The views of a scene show one set of named points, each view turned or mirrored, and shifted as a whole, with a little noise and some points left out.

Scene 1
View 1
q153: -23  -4  -2  2  -7  -4  5  -7  -12  11  -30  24  -39  -3  -15  14  2  27  18  -3  -12  -18  3  -9  1  -26  -2  -20  0  15  10  -17  1  -12  7  17  10  14  -1  -6  -1  7  21  12  23  -5  0  -13  22
q263: -32  -8  1  -2  -7  3  5  -7  -16  15  -33  26  -43  1  -16  13  6  26  24  -1  -10  -14  4  -12  -4  -29  0  -15  -5  15  8  -23  -2  -12  5  21  11  15  -4  -13  2  5  21  7  28  -3  1  -21  24
q454: -31  -23  -1  -5  -9  5  6  -1  -11  21  -25  25  -32  4  -11  12  5  30  26  4  -10  -4  8  -11  -5  -21  -1  -13  0  16  -7  -22  3  -14  6  10  6  15  5  -9  10  6  15  -1  28  -14  5  -17  22
q225: -4  -10  -9  4  5  1  22  -4  -14  13  -11  34  -6  4  -5  13  -3  3  21  -4  -21  -6  1  -3  -3  -8  12  -27  -6  7  7  -5  8  -6  -4  2  9  15  -8  2  -10  5  13  21  13  -3  -7  -8  5
q600: -16  -13  -5  2  4  4  21  -7  -16  12  -15  36  -15  6  -8  12  0  5  27  -2  -19  -6  -3  -6  -7  -11  14  -26  -9  10  8  -11  5  -7  -6  6  11  17  -11  -4  -7  3  15  20  19  -2  -5  -14  9
q122: -36  -33  1  -8  -3  15  17  -1  -18  24  -17  37  -21  14  -7  8  5  18  38  7  -15  6  4  -13  -16  -13  13  -15  -9  13  -10  -25  3  -10  -4  6  9  19  -3  -11  9  3  12  2  30  -11  2  -26  14
q167: 2  0  -8  -3  2  3  20  -3  -14  18  -15  29  -9  -2  -3  12  -1  -3  16  -2  -17  -8  5  -3  -4  -15  4  -18  -8  2  8  -6  6  -3  -2  11  5  10  -11  2  -12  5  13  14  14  3  -10  -11  2
q731: 9  -11  -10  -9  -9  2  7  9  -6  28  -15  17  -1  -5  2  14  -1  13  7  5  -14  1  20  -1  2  -13  -10  -5  3  2  -13  -6  11  -8  9  5  -4  3  7  10  2  9  7  -6  11  -13  -4  -2  6
q887: -3  -12  -6  -11  -8  5  9  4  -10  28  -19  21  -11  -2  -2  12  1  13  14  4  -11  -1  16  -5  -3  -18  -6  -6  -1  4  -9  -12  6  -8  6  10  0  7  2  2  2  7  11  -5  17  -8  -4  -10  9
q721: -15  -19  -9  2  -8  -2  5  0  -7  14  -18  23  -19  1  -9  13  -2  29  17  2  -15  -6  9  -5  2  -13  -1  -20  5  16  -7  -9  9  -13  8  2  5  11  9  2  6  7  12  6  18  -17  3  -4  19
q374: 49  15  -14  -20  1  7  24  13  -13  40  -4  20  29  -12  18  14  -4  -32  -7  3  -18  4  25  6  -2  -12  -11  5  -9  -21  -3  6  13  7  -1  11  -10  -7  -10  18  -22  7  5  -4  -2  10  -23  -2  -21
q436: 21  3  -14  1  6  0  26  -1  -13  16  -6  29  11  -3  2  15  -6  -14  9  -5  -22  -6  5  3  0  -7  7  -22  -8  -4  8  4  11  -1  -3  3  4  6  -11  10  -19  6  10  20  4  3  -15  -1  -6
q609: 10  8  -10  0  -3  -6  10  -2  -8  14  -21  18  -13  -9  -5  16  -3  8  4  -4  -15  -15  12  -1  7  -20  -7  -15  1  4  8  -3  8  -7  7  13  2  5  -2  7  -11  9  15  11  9  -1  -9  0  7
q962: -15  -14  -13  19  2  -9  14  -10  -8  -5  -14  31  -17  4  -15  14  -6  25  20  -7  -21  -15  -4  -2  7  -7  13  -40  3  21  9  -2  10  -13  1  -4  14  18  1  3  -5  6  15  32  14  -13  0  1  19
q814: -18  -8  -7  9  -4  -7  5  -8  -9  5  -24  24  -31  -2  -16  14  -1  29  18  -5  -15  -17  2  -6  5  -18  2  -27  4  18  8  -10  5  -14  8  9  11  15  2  -2  -1  7  18  18  19  -9  1  -5  22
q839: 25  -18  -24  8  -1  -8  16  6  -1  12  3  22  24  0  2  15  -12  12  4  0  -25  2  12  7  11  8  2  -27  9  7  -15  14  23  -9  6  -18  -1  5  12  23  -4  8  2  16  -4  -22  -4  17  2
q49: 13  20  -12  10  -1  -14  8  -7  -8  4  -24  17  -20  -14  -10  19  -6  9  -1  -10  -17  -25  7  1  12  -21  -8  -23  3  5  20  2  7  -6  9  17  6  5  -6  7  -18  9  19  23  6  3  -10  5  10
View 2
q167: -11  14  29  0  4  3  -12  5  -7  9  -4  -1  6  16  -3  -8  3  10  11  -2  -21  -1  8  3  0  -4  -3  0  -16  10  17  -13  5  4  5  22  4  -14  3  16  6  5  7  -21  -9  12  11  4  15
q436: -8  6  23  5  18  8  -10  11  1  15  -5  -9  3  9  0  -11  -9  13  5  -9  -16  -13  11  10  1  8  -18  -2  -5  12  27  -18  4  2  -5  26  7  -7  -5  24  15  5  2  -33  -1  16  13  17  11
q600: -20  7  35  -5  -3  7  -7  7  -6  10  3  -1  9  16  -2  -9  7  10  14  9  -26  10  9  -2  1  -2  -2  -2  -20  5  22  -9  -2  9  3  22  -10  -17  6  22  -2  -1  9  -14  -14  11  9  -7  21
q721: -19  19  6  -2  -3  13  -4  -5  -9  -1  8  6  11  23  -5  2  23  4  5  7  -25  -6  10  -7  6  -15  15  -3  -19  6  12  -2  -1  8  6  6  8  -5  15  6  -12  11  15  -12  -17  8  5  -3  13
q153: -20  20  24  -10  -11  -9  -14  -8  -3  1  12  16  8  22  -1  1  15  2  16  14  -28  10  11  -10  2  -17  13  5  -26  -3  4  2  -4  0  11  17  7  -21  10  9  -5  7  16  -5  -22  6  11  -11  5
q887: -8  27  19  6  1  7  -14  -3  -16  1  -8  1  8  22  -9  -3  16  8  8  -5  -18  -8  6  2  1  -16  11  0  -19  14  6  -11  10  5  14  10  16  -7  13  4  -2  13  10  -17  -10  11  7  4  18
q839: -14  7  -18  9  24  35  6  9  -2  7  4  -10  8  13  -1  2  10  9  -12  -6  -19  -37  13  4  11  5  -4  -11  5  16  35  -13  0  11  -14  5  14  14  6  16  -2  14  4  -37  -2  15  3  22  11
q374: 15  23  23  22  30  5  -23  10  -9  13  -32  -16  -2  12  -9  -13  -14  16  2  -38  -2  -33  7  25  -3  4  -19  -2  0  29  15  -32  26  -4  5  24  34  0  -7  13  29  17  -4  -48  9  21  14  39  13
q122: -19  19  40  -3  -15  17  -9  2  -24  2  -6  -4  17  27  -13  -10  25  12  16  11  -24  16  4  -5  1  -19  14  -6  -30  12  15  -10  4  17  16  11  -13  -14  18  11  -17  2  13  -5  -15  8  4  -19  38
q49: -13  12  10  -4  11  -16  -13  -3  13  8  13  15  -1  12  8  2  -5  2  8  0  -23  -10  17  -2  3  -2  -6  7  -9  -2  11  -2  -4  -8  -2  26  22  -15  -5  14  14  10  9  -24  -15  10  17  13  -16
q609: -9  18  13  2  9  -7  -15  -3  2  5  2  8  2  16  0  -1  3  4  7  -5  -20  -12  13  1  2  -7  -1  4  -12  5  9  -7  3  -3  4  21  22  -11  1  10  9  13  9  -23  -12  12  13  12  -2
q731: -5  27  6  10  9  12  -12  -2  -13  -1  -8  -2  7  23  -8  -1  16  7  2  -10  -16  -21  9  4  4  -13  9  -2  -12  16  9  -13  10  5  10  7  24  0  11  2  -1  18  9  -25  -7  13  7  12  13
q454: -18  24  24  -4  -14  7  -10  -7  -18  -3  3  8  14  28  -10  -1  28  5  14  11  -26  7  8  -9  2  -23  21  0  -29  6  5  -2  2  10  17  6  4  -14  19  4  -16  9  16  -3  -20  6  5  -14  21
q225: -17  6  26  -2  4  11  -5  8  -3  11  2  -3  8  14  -2  -8  4  10  10  5  -24  1  10  0  2  1  -6  -4  -14  8  25  -10  -1  7  -1  22  -4  -12  2  22  1  2  7  -21  -9  12  10  1  16
q263: -20  23  35  -10  -17  -10  -16  -8  -10  -1  7  14  9  24  -4  -2  19  4  21  14  -27  17  10  -11  0  -20  16  5  -32  0  0  0  -1  2  18  16  3  -24  13  8  -8  6  16  -1  -23  4  12  -15  12
q962: -29  1  7  -12  1  11  3  4  6  7  23  7  9  14  5  1  11  4  5  19  -32  0  15  -11  8  0  2  -3  -13  -3  27  2  -14  9  -9  16  -6  -10  5  23  -7  1  12  -14  -19  8  8  -6  5
q814: -23  13  13  -9  -6  -1  -6  -5  1  2  17  14  9  19  2  2  16  2  10  14  -29  3  13  -11  5  -11  10  2  -21  -2  12  3  -7  3  3  16  4  -15  10  12  -7  7  14  -8  -21  8  10  -7  3
View 3
q225: 0  2  35  14  -1  -16  -8  -4  9  -28  14  9  5  -4  14  -5  14  -17  2  5  6  -18  -11  -2  5  7  -9  -3  -9  -10  19  -1  -11  3  -5  -10  -3  1  4  -2  -7  -16  3  10  8  -7  18  -15  -7
q436: -2  5  33  20  -18  -28  2  -5  22  -34  12  0  4  -3  4  -9  11  -18  -18  16  7  -6  -4  -6  -4  4  -6  -1  -7  -1  38  8  -17  0  2  -16  -13  -8  -10  6  -6  -29  -6  0  11  -9  19  -17  -6
q167: -1  0  32  17  -2  -22  -6  0  11  -23  14  9  6  -5  9  -8  13  -11  1  7  6  -16  -6  -10  -1  10  -9  -3  -4  -8  23  -3  -8  7  -1  -13  -13  -1  0  3  -2  -14  -1  4  3  -5  22  -11  -8
q49: -9  -3  22  29  -9  -38  24  -4  32  -19  11  -1  -6  -3  -5  -11  9  -18  -8  -1  -2  -32  -12  -6  -4  8  -13  -4  -2  13  14  3  -12  14  9  -23  0  -13  2  -18  -13  -10  -8  14  2  0  19  -8  0
q721: -3  -13  22  14  1  -10  -10  3  1  -13  18  9  5  7  23  -14  1  -5  -1  -2  -4  -39  -4  -9  8  11  -21  -13  -9  -11  2  -13  -2  4  -7  -7  1  -7  9  -2  1  -2  -9  17  7  2  21  5  -5
q962: -3  -4  30  16  -2  -9  1  -8  7  -27  17  3  1  6  20  -8  7  -20  -2  -3  1  -37  -16  11  16  3  -15  -10  -16  -5  3  -1  -15  -2  -9  -8  16  -4  13  -16  -17  -11  -1  27  17  -5  13  -9  -1
q454: -1  -14  25  11  14  -8  -20  8  -8  -6  20  18  7  -1  23  -9  7  -1  18  -8  -2  -37  -6  -13  8  17  -19  -9  -5  -19  -4  -21  6  11  -8  -5  -5  2  15  -3  5  6  0  15  -2  4  25  5  -9
q153: -4  -8  25  20  13  -19  0  4  7  -8  15  15  0  -6  10  -6  12  -9  19  -9  -2  -39  -15  -6  5  15  -16  -5  -3  -7  -5  -14  -1  16  -2  -14  1  1  16  -16  -6  5  4  19  -4  3  23  -2  -5
q374: -4  1  27  26  -30  -46  1  4  32  -26  12  -2  5  -7  -7  -19  8  -6  -34  29  6  8  14  -33  -25  8  -9  1  5  2  61  6  -10  7  14  -21  -42  -15  -29  29  13  -33  -20  -21  3  -3  30  -8  -11
q731: -5  -13  18  18  -11  -22  -10  7  9  -12  18  5  5  5  15  -21  -1  0  -17  8  -5  -26  9  -23  -5  13  -23  -11  -1  -8  21  -11  0  4  1  -11  -17  -13  -5  13  10  -10  -19  3  5  3  27  8  -7
q122: 5  -6  35  5  16  1  -35  5  -16  -16  20  21  14  -3  28  -4  13  -3  23  -2  6  -22  -6  -9  11  16  -13  -6  -8  -30  7  -18  2  4  -13  -1  -10  11  12  8  6  -2  8  10  2  -4  23  -5  -13
q814: -4  -7  24  18  6  -15  1  -1  7  -13  17  9  -1  1  15  -9  7  -12  9  -8  -3  -41  -14  0  10  10  -18  -8  -8  -5  -4  -9  -5  9  -4  -12  8  -3  15  -16  -9  0  -1  23  4  1  19  -1  -3
q887: -2  -11  22  16  -1  -20  -14  8  5  -11  18  11  6  1  14  -14  5  -1  -2  4  -2  -24  3  -21  -3  15  -18  -8  -1  -12  16  -13  1  9  -1  -10  -17  -5  1  9  8  -6  -9  4  0  2  27  4  -10
q609: -7  -6  22  25  -8  -32  9  2  22  -16  13  5  -1  -3  2  -13  7  -11  -8  3  -3  -26  -5  -13  -5  11  -15  -4  -1  4  18  -3  -7  12  6  -19  -9  -12  0  -5  -3  -10  -10  8  1  2  23  -3  -4
q839: -5  -9  22  16  -31  -15  -3  -5  12  -33  18  -10  3  17  25  -25  -9  -13  -45  16  -4  -26  7  -7  5  -2  -25  -17  -16  -3  31  6  -15  -16  -5  -6  0  -22  -10  12  -2  -29  -25  11  28  -4  17  2  -3
View 4
q814: 15  3  10  -7  5  4  8  -11  -20  -13  12  -1  9  -6  -18  2  9  9  -18  -3  14  -15  -3  3  1  7  5  17  1  -15  20  1  -9  -11  -18  5  2  1  18  -5  5  -8  19  -14  28  2  18  -5  -4
q839: 0  -7  21  -15  -11  17  32  -43  -8  5  8  -20  -9  3  1  -4  -3  9  -32  -4  -25  -24  23  -21  23  -26  -9  25  -9  -21  11  17  -16  32  -3  18  12  2  22  -5  7  -2  11  6  -2  -11  1  -7  -22
q374: -19  19  14  2  -20  -7  40  -48  22  -11  0  3  1  17  25  7  -18  15  25  -3  -15  -37  21  20  23  -21  -1  30  -33  1  12  26  -11  37  -1  32  15  -4  -1  3  17  -12  1  41  -20  -29  4  -14  -26
q436: 1  6  17  -9  -3  4  36  -35  3  -11  -2  1  8  1  3  4  -8  17  -13  1  -7  -16  10  13  17  -12  -13  34  -18  -6  15  5  -11  14  -4  21  11  0  2  1  10  -22  2  25  -1  -19  16  -6  -24
q263: 9  10  -1  -1  4  -4  4  -1  -21  -24  14  5  14  -2  -17  4  13  9  8  2  28  -15  -7  20  -1  14  7  12  3  -3  26  -2  -10  -19  -22  6  0  1  17  -2  4  -12  24  -14  38  7  11  -3  1
q167: 1  8  8  -5  -1  1  26  -22  -7  -17  4  2  11  1  -3  3  1  15  1  4  6  -15  5  17  12  -4  -7  25  -10  -2  21  2  -13  3  -12  17  6  1  9  0  7  -20  12  10  16  -9  10  -4  -14
q153: 12  8  5  -3  4  -2  5  -6  -18  -19  13  4  12  -4  -16  5  10  8  -4  -2  21  -16  -6  13  0  13  9  15  2  -10  22  1  -7  -16  -21  5  1  -1  16  -4  4  -9  21  -13  32  4  18  -4  -2
q609: 5  10  13  -3  -5  -3  15  -25  -1  -11  7  3  7  1  -3  7  -3  8  -5  -9  4  -26  4  9  5  0  10  21  -12  -14  14  13  -5  5  -12  13  7  -4  8  -2  11  -5  9  6  7  -11  21  -9  -12
q49: 13  9  19  -3  -1  -4  13  -24  1  -9  4  9  10  -4  -7  9  -6  8  -20  -16  5  -22  -3  9  -1  7  14  25  -14  -21  9  12  2  -1  -11  8  7  -7  2  -3  12  -6  3  7  1  -16  38  -11  -14
q731: -7  7  6  -1  -13  1  17  -28  -6  -9  15  -10  -3  10  6  2  2  6  9  -2  -2  -34  16  0  13  -10  7  14  -9  -9  18  21  -13  20  -12  17  7  -1  21  -4  9  2  20  0  11  -5  -3  -10  -9
q454: 3  6  -3  -2  0  2  7  -7  -25  -20  18  -7  7  2  -13  0  15  8  9  6  19  -19  3  8  6  5  3  9  7  -2  29  2  -16  -7  -22  8  0  4  26  -4  2  -7  30  -18  41  11  -4  -3  2
q225: 6  4  11  -11  2  7  29  -23  -12  -14  3  -1  10  -3  -8  0  3  15  -15  7  3  -9  5  11  14  -6  -14  28  -8  -4  20  -3  -15  2  -10  15  7  4  11  0  4  -23  11  8  18  -8  11  -3  -17
q887: -4  9  2  -1  -8  -1  16  -21  -10  -15  14  -5  3  8  0  2  5  7  14  1  8  -27  10  9  11  -5  3  13  -6  -3  22  12  -14  9  -16  16  5  0  19  -3  8  -5  22  -1  20  -1  -3  -7  -6
q721: 5  1  6  -7  -3  6  11  -17  -21  -11  16  -10  2  1  -11  -1  10  6  -8  0  6  -21  7  -3  9  -3  2  13  2  -11  22  8  -14  2  -16  9  4  2  26  -4  4  -2  24  -14  27  4  2  -3  -5
q122: -2  5  -7  -6  2  7  21  -9  -27  -25  15  -8  11  3  -12  -4  18  14  13  19  19  -9  6  17  15  -2  -16  14  5  9  34  -9  -24  -6  -19  15  1  10  25  -1  -2  -22  31  -9  45  10  -15  1  -4
q600: 7  5  7  -9  7  6  26  -16  -16  -19  4  1  15  -4  -12  0  6  18  -9  10  11  -6  1  17  12  -1  -15  26  -3  0  25  -9  -16  -6  -13  13  4  5  12  1  2  -26  14  3  26  -3  9  0  -12
View 5
q721: -14  -4  2  -15  5  24  -10  13  6  11  17  -7  -6  -12  11  1  -14  -12  21  -7  8  0  -5  -1  18  3  1  -10  -6  -11  -9  -5  2  -23  -5  -18  17  13  -17  -6  -4  -5  -6  -7  7  7  -17  2  2
q887: -29  3  6  -7  10  29  -6  12  6  14  23  -13  -16  -12  10  5  2  -5  17  -7  -1  0  -2  -6  6  -2  1  -2  -6  -7  -1  -7  -7  -14  -1  -7  11  10  -9  -9  -2  -5  -9  -8  13  11  -2  1  -1
q454: -24  0  -11  -6  11  27  -10  14  -1  0  28  -9  -17  -9  12  9  -21  -10  18  -4  16  0  -1  -1  21  -3  5  -3  -2  -14  -10  -3  -1  -24  -6  -17  18  4  -35  -10  -1  -8  -12  -5  11  22  -15  -2  1
q153: -18  -2  -12  -21  -2  15  -11  14  0  1  16  -1  -17  7  5  4  -20  -2  15  -5  17  11  -5  4  26  -8  -5  2  0  -9  -16  -8  7  -16  -7  -10  14  8  -29  -12  0  -5  -7  -8  -1  22  -3  3  9
q436: -24  5  16  -33  -9  20  -20  9  12  22  15  -5  -3  5  8  -2  27  -19  26  -28  -18  -4  -7  -8  -1  1  -13  14  -8  -3  0  -13  4  -6  5  7  -6  14  22  -12  -1  -9  6  1  -3  -7  5  8  0
q609: -20  2  11  -25  -4  17  -7  12  10  19  7  -4  -13  2  4  -2  7  3  15  -6  -3  9  -9  -1  8  -4  -8  1  -6  0  -6  -13  1  -5  -3  -2  5  17  3  -9  -4  -1  -2  -11  0  6  7  8  7
q600: -26  2  -8  -26  -5  19  -24  10  2  2  26  -4  -7  9  10  5  0  -26  28  -26  3  -5  -3  -4  17  -4  -8  16  -1  -12  -10  -6  10  -18  0  -3  4  4  -14  -16  2  -14  0  5  -2  9  -8  2  0
q167: -29  4  2  -22  -2  22  -16  10  6  11  22  -6  -11  4  10  3  10  -14  22  -19  -4  0  -3  -6  8  -3  -8  13  -4  -7  -4  -9  2  -12  1  2  2  8  -1  -14  1  -10  -1  0  2  8  1  5  0
q49: -11  -1  10  -37  -15  6  -10  13  12  18  -2  5  -9  13  -1  -6  4  7  14  -7  -1  17  -14  4  13  -7  -14  2  -4  3  -12  -17  9  -2  -4  1  2  19  7  -9  -3  1  2  -13  -10  4  11  13  12
q962: -2  -7  -1  -38  -12  11  -23  14  7  8  9  6  7  7  9  -4  -14  -25  29  -21  8  0  -10  2  27  1  -9  -3  -5  -11  -17  -8  16  -25  -5  -15  10  12  -12  -8  -6  -10  3  0  -8  -1  -22  7  6
q731: -24  1  18  -8  10  31  -3  11  11  23  17  -15  -11  -20  10  0  9  -2  17  -4  -7  -1  -4  -7  0  3  1  -10  -9  -5  1  -7  -9  -11  -1  -8  11  17  3  -5  -5  -1  -7  -11  13  2  -4  3  -3
q263: -26  1  -18  -15  2  19  -13  14  -4  -5  24  -4  -23  7  7  9  -21  -3  15  -5  21  8  -3  2  27  -11  -2  7  3  -10  -15  -7  5  -17  -7  -9  14  3  -39  -14  3  -7  -10  -6  2  30  -3  0  7
q374: -43  13  34  -15  4  33  -4  6  17  37  18  -19  -16  -9  6  -1  55  0  16  -19  -35  -3  -4  -16  -26  -1  -10  13  -12  6  16  -16  -14  10  9  19  -10  19  44  -11  0  -3  3  -7  10  -9  25  8  -6
q839: -4  -6  33  -27  -2  25  -14  10  20  34  6  -8  15  -19  13  -12  16  -23  31  -20  -19  -11  -10  -8  -1  15  -4  -18  -15  -6  0  -8  1  -20  0  -14  7  25  26  1  -12  -5  5  -6  6  -25  -21  9  -4
q814: -10  -5  -6  -26  -6  13  -15  14  3  5  12  2  -7  5  7  0  -19  -10  19  -7  14  7  -9  4  27  -4  -5  -3  -2  -10  -16  -8  9  -20  -8  -14  14  10  -22  -9  -4  -6  -4  -6  -2  12  -11  5  8
q225: -22  1  1  -29  -6  20  -23  11  6  10  21  -3  -3  6  9  2  8  -24  27  -26  -3  -5  -5  -6  12  1  -10  12  -4  -11  -7  -8  8  -16  1  -2  2  8  -2  -13  0  -12  2  3  -2  2  -8  5  0
q122: -33  5  -16  -5  12  33  -20  12  -3  -5  41  -14  -14  -7  18  15  -12  -29  27  -20  10  -12  5  -8  19  -3  3  10  -1  -19  -6  1  0  -27  -1  -12  14  -3  -34  -16  4  -16  -9  6  12  20  -19  -6  -6

In a view up to two points have been moved. Name them for each view, in the order of its rows, or write -.
view 1 => q167
view 2 => -
view 3 => q225
view 4 => -
view 5 => -
